Points, in no order, along strands that fork, close into loops and pass close to each other.
(in the rows, 128 means zero)
Two points are linked if the straight distance between their rows is under 157. Some points are linked to none.
q337: [160 127  92 166 156 118 105 105 101 144 158 110 115 158 122 173 180 140
 128  87  89 141 127  94  90 171 106 113 153 110 143  85 152  83 146 113
 163 131 149 131 129  94]
q780: [166 130 111 140 152 104  91 132 120 153 121 145 157 122 117 102 106 107
 111 162 221 131 132  71  92 122 171 166 104 119  45  61  87 127 139 165
 173  90 153 136 117 107]
q663: [ 56 137 142 114 158 137 145 127 115 120 151 138 176  69  44 123 122  81
 143 171 150 109 137 112 131 104 179 141 132 109  86 163 128 155 132 131
  72 109 125  83 166 178]
q413: [160 159 114 144 156  56 167 141 145 124 107 148 110 101 173 118 115 132
 101  98 133 105  93 121 122 100  68  62 139 132 165 120 184 121 132  77
 160 146 158 141  98 105]
q28: [114 102 169 120 147 141 129 138 151 151 113 109 130 112 137 114 108 129
 125 124 176 132 143 174 203  96 126 127 142 131 128 174 154 161 124 107
 146  76 109  94 147 168]
q735: [212 176  97 173 166 135 119 174 125 136 117 126 103 112 145 123 139  94
 111 102 195 142 129 122  79 144 112 100 142 138 117  65 191  83 158 139
 151 115 196  98  89 133]
q455: [158 190 117 157 165  77 174 126 144 167 145 112  81 137  96 141 160 117
 142 132  66  99 115  96 122 144  83  88 131 134 155 158 126 134 157 118
 184 140 168 161 179  82]
q41: [161 137  98 160 147 118  74 128  89 112 102 148 151 138 158 132 113 109
  93  83 117 191 103 116  80 141  90  93 154  46 152  86 155  87 107  86
 154 128 149 118  86 106]
q270: [ 87 190 143 170  92  85  89 113  99 132 141 166  72  84 153 131 139 168
 143 116  78 138 105 139 118 137 122 138  99  99 158 166 110 111 165 131
 120 114 128 106 111 108]
q561: [206 180 132 131 139  76 118 161 196 129 125 134  93 139 148 112 151  97
 185 149 125 105 137 129  92 145 140 102 141 176 126 117 120  94 156 118
 174 157 134 184 130  61]
q694: [ 69  80 140 151  60 141 154 167 158 184 123 125 160 161  37  84 104 100
 169 187 130 128 140 117 128  99 221 118 116 121  52 150  98 167 129 145
  91 161 127 119 174 142]
q821: [187 129 117 112 170 140 158 120  88 139 133  97 138 131 155 165 131 131
 112  99 118 152 140 119 125  96  84 108 144 107 150 106 128 132  94 123
 111 152 133 101 120 134]
q384: [ 88  98  92 112 102 146 112 132 141  95  97 169 163 130 160 105 106 147
 109  74 136 100  91 126 157 148 115 107 122 123 146 131 155  81 133  98
 155 105 100 141 112 149]
q889: [138 217 124 176 104  52 101 139 130 111  96 172 102 108 176 178 132 144
 106 102  66 171  96 157 110 142  93  77 149 110 186 121 162  98 146  77
 135 153 146 166  89  95]
q129: [ 66 140 123 190 119 120 131 104  94 192 167 159  61 112 131  97 127 170
 123 146 119  81 121  96 123 123 174 151 131 102 129 145  95 145 152 162
 106  88 133  97  81 112]
q550: [125 214 102 183 135  83 146 114 121 128 176 133  62 117 131 153 165 171
 139 128  56 108  89  92 104 185  88  79 129 147 173 124 137 140 170 139
 174 145 147 160 160 116]
q195: [ 94 121 128 101 111 133 161 152 137 101  97  99 121 104 162 111 160 154
 132 127 162 144 149 148 162 115 105 149 132 153 161 132 149 148 122 122
  76 137 141 119 134 166]
q758: [120 141 128 111 104 128 160 137 126 142 137 111 117 149 121 177 189 163
 129 118  78 159 135 140 181 182  76 106 161 147 176 139 145 141 125 105
 107 197 145 126 146 148]
q880: [159 111 118 137 103  93 106 195 137 107 126 164  82 157 125 133 106 140
 166 152 181  88 128  99  56 116 166 112  90 137  79  54 109 105 120 164
 156 111 148 161 112 105]
q750: [100 109 127 107 116 125 124 140 186  99 114 120  80 169  81 126 140 175
 175 107 121 104 117 138 109 141 182  96 111 131 141 141 124 140 154 138
 173 116  76 176 132 104]
q86: [ 70  95 151 122 108 143 179 139 152 148 105 145 205 120  44  83  89 110
 114 190 149 146 127 113 119 101 220 116 102 117  52 129  72 188 110 154
  96 143 100 119 166 147]
q684: [128 129 188 115 144 166  94 115 102 109 124  82 175 132 110 116 156  89
  88 104 102 191 163 194 158 159  70 161 175 123 138 145 115 159  86 126
 122 122 100 117 137 153]
q976: [162 100 118  88 160 138 103 110  74  89 139 119 176 101 161  95  63 108
  99 138 189 137  98 100 136 126  93 119 129 116 158 118 132 131  96  86
 158 103 104 127  97 173]
q475: [106 186 161 135 119 118 150 154 180 133 158 104  60 140  68 145 134 152
 177  86  92  99 125 129 163 133 143  94 115 129 149 179 132 160 168  96
 161 110 140 120 138 135]
q971: [101 159 107 174 144 116 143  80  84 167 158 104  86 111 131 147 176 133
 123 146  65 103 112  62 143 140 111 135 122 114 151 123 144 127 162 161
 161 114 190 101 152 125]
q194: [134 142 100 130  78 119 123  95  97 106 142 121 123 116 158 161 166 158
 143 122  75 175 129 125 117 151 110 165 122 133 130 131 112 103 117 121
  56 152 124 117 105 113]
q651: [ 95 171 133 128 106  91 137 169 122 123 125 180  96 146 152 143 127 197
 117  76  94 130 113 153 135 173  89  81 143 140 196 138 173 130 130  80
 122 175 141 177 127 136]
q260: [ 53 115 136 144 129 143 154 114  88 162 172 130 110  75  99 121 124 108
 128 175 132  98 149 100 150 105 155 162 130 120 124 153 112 146 136 166
  56 122 152  72 144 173]
q665: [112 108 121 106 153 145 167 109  97 161 142 134 189 117  92 140  71 121
 111 137 138 131 144  86 103 106 171 140 109 143  98  92  53 159 117 158
 125 122  99 122 118 126]
q223: [127 116 148 106 155 135  95  86 100  95 134 130 212 101 135 100  90 128
 113 148 161 164 100 137 112 124 158 162 109 128 113 133  72 151 100  99
 104 115  56 131  99 129]
q738: [103 140 157 134 100 115 105 146 131 114  95 195 110 152 177 152  91 152
  89  97  78 135 138 200 140 161 111  76 180 148 187 125 204 114 119  72
 133 200 119 198 116  96]
q20: [144 155 123 148 162  71 163 124 166 134 123 145  76  92 162 129 125 161
 150 138 147  87 126 112  93  90 150  99 125 158 121 130 138 125 167 128
 139 102 102 151  97  87]
q283: [135 100 109 151 110 120 140 153 103 114 131 146  93 130 113 112 103 143
 137 147 181  84 127  63  65 107 177 145  97 120  59  53  85 150 105 160
 110 122 146 148  88 127]
q180: [169 103 107  85 160 180 162  64  68 116 155 101 138  96 123 172 113  54
 123 174 113 121 130  62  90 116 153 156 159 135 122  90 128 112 105 151
 116 130 145  91 126 127]
q519: [ 54 133 156 151 143 142 148  67  76 149 176 124 169 101  69 166 124  84
 129 137  54 134 116  95 164 139 128 149 129  96 116 160 137 137 126 116
  93 118 158  49 154 148]
q373: [157  72 122  77 133 152 110 120 113  80 141 127  89 117 144 134 124 132
 111 155 207 124 125 114  80  93 154 145 131  97 121  86 124 135  98 154
 122 150 101 127  99 129]
q68: [103 109 146 125  75 139 141  55  93 129 149 117 137 121 147 166 142 138
 136 148  55 166 110 119 161 173 114 182 122 158 126 158 136 106 117 119
  70 139 142  91 131 126]
q136: [ 92 100 115 148 137 155 153 123 130 184 113 142 140 109  94 123 104 145
 130 172 186 106 135 103 145  85 192 150 114  98 110 165  90 169 126 145
 107  88 107 118 120 145]
q799: [194 150 121 158 127 143 114 130 112 172 139 119 101 110 132 140 140  39
 164 196 111  99 153  81 103 134 154 183 115 161  64  73 110 100 122 173
 127 117 187 106 107 104]
q571: [ 75 157 113 130 124 138 130 134 152  95 110 114 169  97  94  61 152 109
 138 158 182  81 107  97 140  90 168 145 116 101 110 156 130 131 166 136
 122  83 155 135 153 146]
q582: [142 101 118 116 134 123 120 141 135 116 113 159 156 165 159 138  96 167
 108  66 134 126 108 138 135 126  86  83 117 138 144 109 145 109 132 135
 156 112 107 151 110 129]
q703: [ 68 109 157  81 127 160 119 101 125 117 150  88 132 116  85 163 179 106
 123 133 109 165 132 155 183 141 120 156 175  91 144 169 147 135 119 117
 117 147 130  82 155 149]
q781: [ 79  99 172 127  93 138 115 165 151 123 181  96 136 157 113 110 171 160
 173 100  96 166 151 168 147 186 148 152 147 150 108 149 117 118 122  97
 104 147 130  97 152 159]
q418: [142 157 124 129 133 128 102 120  90 166 117 144 171 107 101 143 119  24
 158 191  92 112 157  90 130 126 135 169 122 119  78  85  98  98 108 180
 128  99 137 129 141 109]
q957: [183 178 127 169 111  82  94 105 135 118  59 163 100 130 149 170 135 123
  76  95  68 173 106 170 127 138  94  87 171  75 190 139 185 140 130  62
 136 161 141 164 101  83]
q343: [148 143 122 150 159  92 141 115 120 146 143 147  67  86 191 160 131 173
 149 141 134 123 127 122  98 107 147 128 112 129 141 125 137 123 121 124
 107 125 105 108  79 104]
q801: [ 90 111 145 144  74 147 159 158 180 198 103 144 116 148  77 105 101 138
 169 164 161 113 131 124 153  79 204 130 122 112  73 178 103 168 151 150
 123 110 126 139 147 128]
q345: [111  87 157 115 159 131 172 130  89 155 139 106 103  79 141 147 124 121
 127 170 153 129 192 133 134 129 113 174 134 165 115 110 101 157  73 158
  81 125 126  92 126 164]
q9: [ 83  67 128  87  90 169 120 135 189  92 101 105 163 152 118  92  97 144
 118  96 163 114  99 168 187 119 168 131 111 124  88 149 154 158 156 104
 145 116  93 111 143 171]
q578: [ 97 121 166 114  98 145  91 138 151 116 106 113 148 147 130 104 136 121
 102  57 127 157 134 203 191 171  94 136 163 124 148 155 173 138 119  92
 139 141 134 112 106 157]
q966: [170 181 147 171 156  85 126 145 138 203 124 147 109 124 145 124 145  82
 166 192  92  92 151 104 144 108 131 145 115 141 100 123  90 107 145 154
 161 110 147 142 141  76]
q466: [155  95 107 107 121 136 136 132 171 119  88 134 124 136 167 113 101 149
 120 146 188 101 114 123 145  68 153 110 105 127 113 135 130 135 140 153
 164  95  96 151 137 122]
q500: [ 78 110 122 149 126 113 131 164 152 103 141 142  50 139  97 126 132 169
 186 151 108  99 135 112  63 154 185  82 111 124 164 115 120 109 150 139
 151 112  81 181 154  92]
q98: [ 96 117 149 140 142 113 168 125 131 204 140 142  99 125  75 188 111 104
 145 150  85  96 159 133 173 105 139 130 119 133 114 197 133 146 141 156
  97 111 139  91 175 139]
q48: [207 132  90 112 173 156 121 112 170 135 111 101 143 155 130 155 155 103
 124  96 139 132 142 130 119  93 145 119 134 121 123 114 152 117 147 159
 154 107 133 150 124 128]
q837: [129 155 135 122 139  67 182 154 156 115 132 150  92 119 163 112 124 165
 144 123 148  88 118 135 129 101  95  86 120 175 143 144 150 130 149 107
 130 147 123 148 122 115]
q275: [130 104 114  90 121 154 170  67 106 127 132 111 124 122 132 170 134  74
 129 181 109 114 129  64 129 114 130 154 146 131 137 126 150  89 130 173
 129 128 175 126 171 106]
q125: [191 172  98 150 177 145 100 157  74 114 154  97 135 107 136 127 127 111
 125 100 174 165 115  98  59 162 133 125 149 108 122  58 164 100 126 117
 132 103 173  93  64 152]
q794: [150 142 144  87 134 128 159 174 153 134 101 128 149 163 119 128 116 119
 144 126 132 122 151 147 155  88  83 105 119 143 135 157 108 133 124 145
 132 154 150 146 167 129]
q883: [137 139 148 145 122 122 148  90 123 152 126  99  99 122 119 200 171 118
 129 128  51 160 119 165 194 130  84 143 111 110 165 161 142 152 106  92
 116 128 122  86 129 115]
q58: [138  83 113  75 140 150 129 145  92  99  98 146 152 101 177  84  87 123
  85 108 179 125 132 115 155 140  58 117 133 145 136 109 142 121 104  96
 139 131 119 111 114 185]
q681: [113 156 101 120 147 112  89  91 127  95 130 115 149 113 135 114 176 139
 129 109 148 138 103 115 131 137 136 149 130  74 173 141 140 107 136  87
 117  95 136 141  94 126]
q184: [210 163 100 131 147 109 152 142 170 133 172 133  77 151 132 167 165 116
 153 144 107 115 125 112  66 152 142  90 161 167 126  96 152  73 164 143
 159 164 144 149 141  91]
q850: [207 131 113 117 135 127 111 133 214 145  81 121 124 141 143 128 132  98
 139 153 161 116 125 133 119  82 172 120 112 136  99 123 122 123 150 179
 173 103 107 183 134  94]
q645: [ 98 111 132 114  99 118 109 142 169  79 118 128  89 162 122 143 142 187
 154  94  95 138 125 179 124 151 153 110 129 130 181 138 141 119 133 114
 120 160  75 163 116 108]
q357: [132 137 128 134 175 137 141 123  54 136 122  90 182 108 108 138 105 107
 118 109  96 156 133 117 127 105  86 137 115  83 153 124 102 162 110 108
 112 105 127  91 131 146]
q927: [187 130  89 113 162 175  92  87 142  95 130  94 159 147 147 151 135 117
 116  91 140 150 114 146 117  97 161 127 145  99 146 109 156 128 104 134
 111 121  90 144  89 145]
q553: [156 130 157 133  99 113  78 112 154 101  75 146 106 148 154 124 122 126
  76 104 133 174 138 252 126 136  81 145 132 129 125 196 154 115 127 104
 129 127  95 135 122 120]
q756: [116 164 153  96 129 125 157 172 176 112 132 130  88 174 121 130 133 181
 122 101 108 112 122 177 124 185 106  88 157 153 185 152 166 161 149  81
 135 206 118 176 166 136]
q714: [ 79 133 148 139 167 133 149 107  39 158 160 119 135  69 111 133  91 100
 105 164 134 118 157  99 131 139 129 189 131 135 134 117  91 163  96 135
  68 108 129  64 119 172]
q747: [ 59 111 123 124  69 140 124 155 171  83 103 120 145 138 134  68 129 165
 152  75 138 112 100 147 162 133 151 124 118 128 125 138 154 122 157  89
 109 118 128 119 114 163]
q61: [183 161 123 128 163 100 155 152 141 153  96 123 134 155 104 134 151  92
 136 119  95 116 130 120 136  88  67  93 126  99 147 144 127 119 136 139
 174 146 181 153 163  96]
q307: [127 119 169 121 115 141 108  89  86 123 145 110 178 141  96 139 145 120
 119  88  85 193 139 172 144 166  94 163 135 111 106 164  87 126 111 110
 102 144 114  95 131 124]
q154: [ 88 104 180 130 129 120 144 138 120 170 164 131  63  86 144 120 159 176
 140 141 149 143 158 139 155 137 125 140 149 131 133 163 109 138 127 131
 122 132 124  79 132 133]
q34: [125  78 135  70 131 160 139 133 112  58 115  98 191 105 143  77  71 130
  89 130 195 151 123 130 115 113 141 138 122 167 114  81 107 178 103 135
 139 133  77 132 122 168]
q607: [146  89  96 105 122 171  93 117 165  95 102 127 127 130 184  94  79 128
  58  92 149 111 109 162 165 108 105 116 140 153 151  97 182 132 125 152
 145 172  76 157 133 176]
q704: [119 211 104 180 102  75  83 127 101 108 136 151  93 105 178 170 147 147
 134 103  75 145 113 145  92 133  99 120 115 114 170 109 125  84 148 128
 120 114 130 140 100  93]
q424: [205 117 115  90 122 149 127 137 161 106 109 135 151 133 181 106  58 103
  72 113 161 118 105 148 154  79  88  84 122 160 111 107 138 126 132 179
 171 167 103 149 154 154]
q579: [166 135 101 147 140 104 125 167 119 139 151 153 111 165 132 145 119 162
 159 126 149  96 144  90  64 134 133 115 103 150 115  96  90  98 138 167
 152 107 142 165 129 117]
q961: [142 108  84 174 161 130 115  93 123 177 146 118 116 123 108 128 163 113
 120 150 153 117 163  71  84 137 185 163 115 152  83 101 129 110 164 158
 137  91 138 131 111 103]
q489: [163 101  77  87 151 160  78  95 163  75 110 116 177 133 153 103 115 114
 100 109 177 117  94 135 120 128 167 127 137  99 142  90 176 107 135 121
 152 106  95 178 102 156]
q996: [125 145 133  92 130 129 173 164 163 128 143 108 102 175 108 151 166 137
 132 136  99 121 152 177 151 143  88 104 152 160 163 159 135 143 133 127
 115 208 137 148 185 136]
q793: [177 154 114 125 141 109 139 148 153 105 155 136  64 122 156 188 145 143
 126 124 120 133 118 130  73 137 151  73 173 138 168  81 174  92 137 140
 140 177 124 130  87  98]
q618: [169 148 118  74 162 155 144 141  89 101 119 101 170  94 119 127  89  82
 135 139 173 128 137  99  88 101 151 137 126 132 145  90 100 161 115 128
 116 105 131 121 111 165]
q938: [145 112 136 117 112 126 109 136 109 108  87 153 139 112 200  92 100 111
  83 105 139 162 140 183 153 167  40 132 144 146 142 126 159 110  96  68
 117 137 126 117  95 168]
q563: [101 101 116 109  99 109 136 152 166  74  57 148  83 108 190 113 126 155
 113 112 137 122 120 175 134 141 124 107 148 164 179 100 191 107 125  96
 107 163 100 144 100 139]
q860: [107 137 161 105  99 141 136 182 182 151 161 117  97 177  65 140 121 130
 177 122 130 104 135 138 157 123 150 116 118 123 128 194 106 144 162 113
 156 138 140 126 180 130]
q565: [139 134 178 142 143 141 123 128 135 124  99  98 140 142 127 132 163 114
  80  91 103 198 146 203 185 142  44 120 175 109 158 147 151 174  79 100
 124 146 127 111 124 131]
q38: [156  61 118  81  96 143 137 163 142  71  78 102 131 137 157  80  76 131
 102 137 190 137 143 153 106 101 115 126 108 174  81  64 124 169 111 158
 141 141  99 141 129 160]
q220: [156 126 112  88 158 163 141  85  75  91 159 103 160  85 124 142 126  95
 128 147 129 138 129  76  81 134 162 156 140 130 127  88  95 130  90 101
  84 139 114 105  89 137]
q770: [115 132 147 107 165 135 114 136  74 110 112  97 230  95  92 124  99  74
 100  94 117 177 123 153 152 122  84 134 135 114 172 130 125 181  91  61
 119 108 105 107 136 156]
q222: [148 149 113  84 144 134 143 141 122 110  86 122 207 113 104 123 113  71
 133 133 140 127 142 107 128  76 129 142 106 119 107 125  95 136 133 155
 124  83 139 157 151 150]
q869: [ 88  97 133 127  92 135 178  62 101 171 167 124 112 135 157 170  96 150
 144 160  75 121 121  81 139 158 136 153 112 173 153 144 161 127 118 155
  88 113 170 119 135 120]
q293: [ 64 122 168 126 138 155 153 137 147 110 125 139 228  88  92  89  87 146
 106 151 171 147 105 112 139 110 201 126 116 146  80 132  89 197 120 107
 117  99  96 101 145 161]
q963: [ 70 108 149 101  99 142 157  99 109 130 167 107 123 129  78 182 155 108
 152 126  78 122 109 105 180 139 114 140 143 118 144 168 164 117 137 126
 127 136 170  83 179 150]
q997: [167 129 114 124 114 140 109 144 148 171 156 126 147 194  96 123 150 102
 175 156 107 103 141 106 115 160 134 144  99 137 100 140  75  96 141 150
 165 124 138 170 179  96]
q379: [ 67 102 143  83 119 159  87 113 148  57 115 142 186 159 128  79 132 152
  82  82 154 149 106 157 148 133 127 123 163 102 147 122 141 116 115 112
 123 191  99 146 114 131]
q813: [116 149 115 179  86 116 157 168 122 147 120 169 102 133 151  70  96 173
 144 152 176  61 138  96 116  83 153 130  93 147  81 132 102 160 139 179
 123  83 135 138 126 126]
q956: [134 109 137 163 152 114 144 106  74 184 165 123 115 150 121 145 119 164
 145 102  54 133 118 122 138 140  99 134 104  96 139 152  96 116 112 117
 129 131 136  92 126 101]
q678: [173 136 123 159 178  79 156 131 122 136 123 108 133 103 183 133 128 136
 116  95 112 162  97 150 122  91  70  77 139 110 151 125 151 146  93  78
 118 161 138  94 101 106]
q805: [ 53 118 184  99 152 150 115 119 135 122 167  97 175  90  70 133 139  84
 134 122 144 160 146 148 183 122 164 151 151 106 101 160 129 145 109 101
  93 127 122  66 144 181]
q234: [ 96 158 166 125  73 119  78 131 142 103 121 104 137 101 133  91 149 113
 125  80 139 184 131 169 179 164 117 166 147 113 124 176 141 126 139  69
  92 138 169  85 130 165]
q811: [118 112 100 148 188 131 109  84 126 177 131 122 146 113 114 125 148 138
 121 148 168 118 134  87 122 115 182 155 117  88 114 132 116 135 134 135
 145  67 111 136 106 118]
q132: [ 70  68 175 102 122 149 138 137 148  90 128 114 206 115  92  68 107 157
 114 137 177 171 123 145 128 117 167 141 124 151  83 107  90 173 109 139
 116 140  73 110 145 158]
q232: [117 158  89 158 157 129 130  97  86 166 128 120 146 102  97 130 140  55
 125 180  99  81 156  73 126 104 135 165 116 121 106 127 127 125 144 185
 113  82 172 109 161 129]
q259: [161 108 109  88 138 156 171  98 105 137 150 100 111 149 131 191 147 113
 125 139  81 134 137 102 143 116  95 122 153 137 142 126 127 118 123 155
 119 157 142 126 163 120]
q995: [144 113 134 147 100 118  93 105 111 129  91 159 158 122 138 113  80 128
 106  90 124 137  86 175 179 137  86 133  81 100 117 187 138 108 138  55
 147  86 103  96 108 143]
q978: [120 132  79 165 157 120  85 117 128  72 132 136 169 101 152  84 140 128
 120 123 198 102 112  75  87 131 163 147 116 144 103  80 148  98 147 125
 130  53 136 145 100 145]
q430: [222 171 106 167 144 137 111 164 122 157 144 109  97 130 130 130 163  81
 151 136 150 140 148 109  93 149 121 143 131 173  79  81 128  84 147 159
 144 134 182  95 107 107]
q411: [122 141  78 189 151 115  75 125 112 117 157 122 109 118 139 103 161 130
 128 113 201 121 156  89  84 117 155 153 119 161  95  87 129 114 181 153
 132  89 132 125 125 105]
q13: [ 95 125 139 152  84 135 161 156 158 217 135 162  77 133  90 132 100 110
 168 190 107  93 153 111 160 115 171 130 129 144 100 189 100 147 141 167
  98 128 142 116 174 112]
q428: [109  62 135 114 114 153 111 166 167  70  91 113 121 146 178  70 103 165
  86 120 152 128 138 198 129 131 102 120 145 176 116  80 155 131 107 162
 148 159  76 149 117 149]
q570: [122 111 124 128 116 111 138 127 125 111 176 151  48 132 136 178 138 177
 170 159  94 107 112 110  75 170 128  92 129 143 173 112 127  88 131 129
 141 156  90 163 151 101]
q75: [204 133  84 176 188 136 118 109 124 160 129  84 150 147 111 159 180  97
 122  77 121 161 143 105 114 133 131 117 139 117 129  85 156 110 150 125
 158 100 157 120 130 117]
q580: [108 114 128  57 144 168 117 113 153  78 105 130 213 159  98  94 107 121
  69  99 172 118 103 126 153 102 132 110 142 104 129 118 123 139 137 138
 162 153 129 161 149 152]
q160: [111 138 133 108 162 144 139 119 132 142 119 113 191 141  50 163 133  98
 131 112 128 123 135 117 151  89 138 134 106  86 109 148 110 153 124 147
 140  81 136 138 149 148]
q116: [116 159 143 166 125 109 141 108 143 155 154 102  78 144  70 177 164 148
 148  94  71 116 118 135 162 142 114 109  95 108 166 168 140 159 133  94
 173 113 142  99 113 113]
q509: [133  88 136 115 137 140 138 128 142 139 187 134  79 176 124 158 117 177
 145 130 105 100 131 151 112 147 120 106 134 143 155 158 103 120 130 145
 148 166  83 146 175 105]
q865: [109 119 100 128  88 131 162 129 134 123 154 113  93 120 124 126 169 140
 158 153 104  87 139  81 107 119 151 141  86 140 130 128 112 124 143 171
  95 135 155 138 139 124]
q710: [ 93 129 133 104  94 115  83 165  91  94 138 165 119 160 166 161 127 161
 124 102 120 167 141 156  96 159  86 103 170 112 174 103 133  73  97 108
 110 175 128 152 108 105]
q363: [141 127 110 156  88 127 129 180 133 151 140 150 111 175 106  90 135 139
 180 180 130  72 130  91  70 160 156 137  84 136  99 131  69 115 131 146
 138 128 129 175 162 101]
q904: [159 141 124 139 117 133  94 103  98 108  79 128 163 158 141 123 124 112
  83  62 105 163 118 158 153 145  74 132 143  57 165 150 163 150 101  53
 115 136 160 153  99 125]
q193: [124 140 147 122 112  99  97 111 148 107 120 145  72 131 147 153 151 165
 105 110  96 177 127 207 136 146  95 122 150 124 161 153 134 117 116 113
 123 163  79 133 127  92]
q845: [ 85  79 142 113 118 147 130 114 133 129 137 123 145 140 122 126 141 172
 150 111 131 142 136 140 125 130 168 146 104 116 119 154 101 136 113 128
  88 122  83 120 111 121]
q705: [ 75 154 154 169 109 112 140 119  93 174 186 149  46  83 140 125 135 184
 148 134 104 107 121 105 149 141 144 129 120 126 151 163 100 140 152 153
 110 131 134  81 137 133]
q914: [129 124  75 136 102 123 128 142 155  88  90 133 168 125 141  77 127 139
 132 106 177  89 124  85 110 122 146 125  99 159 100  73 148  99 145 147
 136  80 149 166 117 144]
q152: [156  95 162 119 173 134 157 120 126 142 145 109 105 112 169 153 139 135
 123 148 131 151 178 172 121 127 107 145 154 176 106 104 115 151  77 155
  98 149  80 101 114 135]
q451: [140  95 111 113 124 144 171 100  95 161 144 140 158 152  88 142  83  95
 140 174 111  93 146  50  85 137 159 148 106 165  70  91  59 114 121 173
 129 130 152 132 127 107]
q51: [134 105 117 166  73 135 146 127 111 173 153 161 125 164 111  95  89  88
 162 214 103  60 139  64  99 165 156 159  85 157  85 118  72 116  99 168
 110 130 174 161 141 106]
q35: [121 113 175 156  86 102  81 130 142 127  96 164 122 130 145 123 103 149
 127  99 144 166 122 214 136 136 101 142 111 127  98 205 126  99 145  89
 138  93 103 102 136 115]
q158: [117 104 132  67 112 161 129 166 178 110  83 114 158 163 113  87 103 128
 112 119 151 112 122 180 185 101 116 126 125 135 123 149 138 147 147 158
 151 152 131 146 173 150]
q90: [ 93 181 102 165 141 141 112 123 112 140 128 125 158  95  95  85 147  82
 134 177 157  76 148  96 129  89 166 159 112 109 105 139 116 158 157 176
 103  56 155 147 148 141]
q266: [140  94 139  90  95 171 165 116 161 133 160 120  74 176 110 141 125 138
 160 171  82  83 123 133 116 173 138 127 111 159 152 188 127 126 146 131
 139 158 110 158 214 109]
q4: [128 167 142 148  95 127  93 108  94 120 108 111 159 113 122 116 154 112
 109 102 121 187 111 158 164 142  67 158 123  66 161 184 136 142 127  66
  88 130 182 102 123 150]
q861: [100 108 124  81 126 143  75 118 114  65 133 151 149 145 150 129 143 147
  97 103 149 149 112 140  97 130 121 125 175  84 165 108 136  87 106 127
 117 180  97 149  90 102]
q290: [140 138 130 110 121 108 127 140 145 100  90 130 126 100 206 128 135 153
 117 120 150 155 135 182 140 133  88 122 137 161 154 120 164 118  92 102
  96 146 117 128  90 151]
q598: [130 141 100 152  59 116 131 166 149 120  86 143 158 143 139  48 129 125
 156 158 165  85 114  85 131 108 144 140  79 144  67 102 108 128 149 164
 148  75 149 175 133 114]
q142: [164 159 109 125 178 137  91 106  64  96 146 121 169 109 150 123 121 111
 112 113 132 168 104  86  67 137 111 140 138  81 123  84 115 111  98  90
 125 123 134 102  67 125]
q487: [127 133 130 147 111  90 145 124 119 135 169 130  68  99 176 165 154 181
 151 157  91 133 126 137 118 136 114 143  97 180 142 118 127 129 112 130
  82 160 126 110 100 125]
q514: [168 123 140 130 102 123 110 158 189 170  85 132 129 166 145  93 132 114
 181 205 110 112 130 128 147 106 177 125  97 134  95 118  92 131 116 161
 170 105 102 183 132  72]
q255: [122 136 163 168 102 110 100 114  91 146 145 132 136 168 100 150 131 161
 147  73  74 165 111 160 133 148  90 143  97  80 115 182  93 114 118  96
 117 118 132  91 124  99]
q156: [239 162 119 150 161 119 178 125 133 176 145 105 112 142 135 171 155  80
 142 155  88 128 128 106  97 130 119 103 154 150 103 101 150  82 143 152
 155 150 183 109 135  93]
q36: [129  95 127 120 154 141 144 131 121 148 106 130 136 109 159 108  78 145
 120 167 200 118 140 124 159  84 148 147 106 124 121 154 119 159 120 127
 122  83  97 129 131 166]
q707: [160 133 102 150 155 118 102 149 123 131 124 152 144 165 155 158 126 135
 113  55 122 146 128 116 102 131  91  67 154 107 160  80 169  81 127 119
 161 119 148 144  95 112]
q321: [105 125 114 158 145 120 135 106 104 131 135 156 154 107  92  85 116 122
 106 179 196  83 120  52  79 112 187 161 110 121  60  81  57 150 118 158
 124 107 149 140 101 127]
q329: [ 83  97 142 120  99 133 102 135 147 113  75 197  94 109 182 104 104 141
  75 113 103 120 128 212 159 166 101 100 163 172 165 118 202 100 122  87
 138 196  91 162 101 128]
q727: [100 142 158  87 124 154 120 137 171 123 125 126 147 174  33 153 150  84
 141 120 133 103 138 149 173  92 143 129 130  82 108 173 116 152 147 150
 174 118 141 130 153 132]
q79: [109 110 188 120 139 128 115 125 152 143 151 109  77 119 146 132 177 166
 124 119 111 168 149 190 171 154 100 138 160 145 151 165 134 136 115 128
 137 155  94 101 138 121]

A fork is a point with three links, a tip a point with one. Leave the first point through the second and follow the links. Name the first fork or tip that comes.
q956; q255 | q904
q424; q607 | q801
q68; q194 | q821
q883; q116 | q220

A tip is a point with one link. Name the tips that can be reached along the links from each point below, in the order of the rows.
q51 | q780, q665, q997
q714 | q519, q152
q193 | q129, q957, q995, q266
q307 | q956, q904
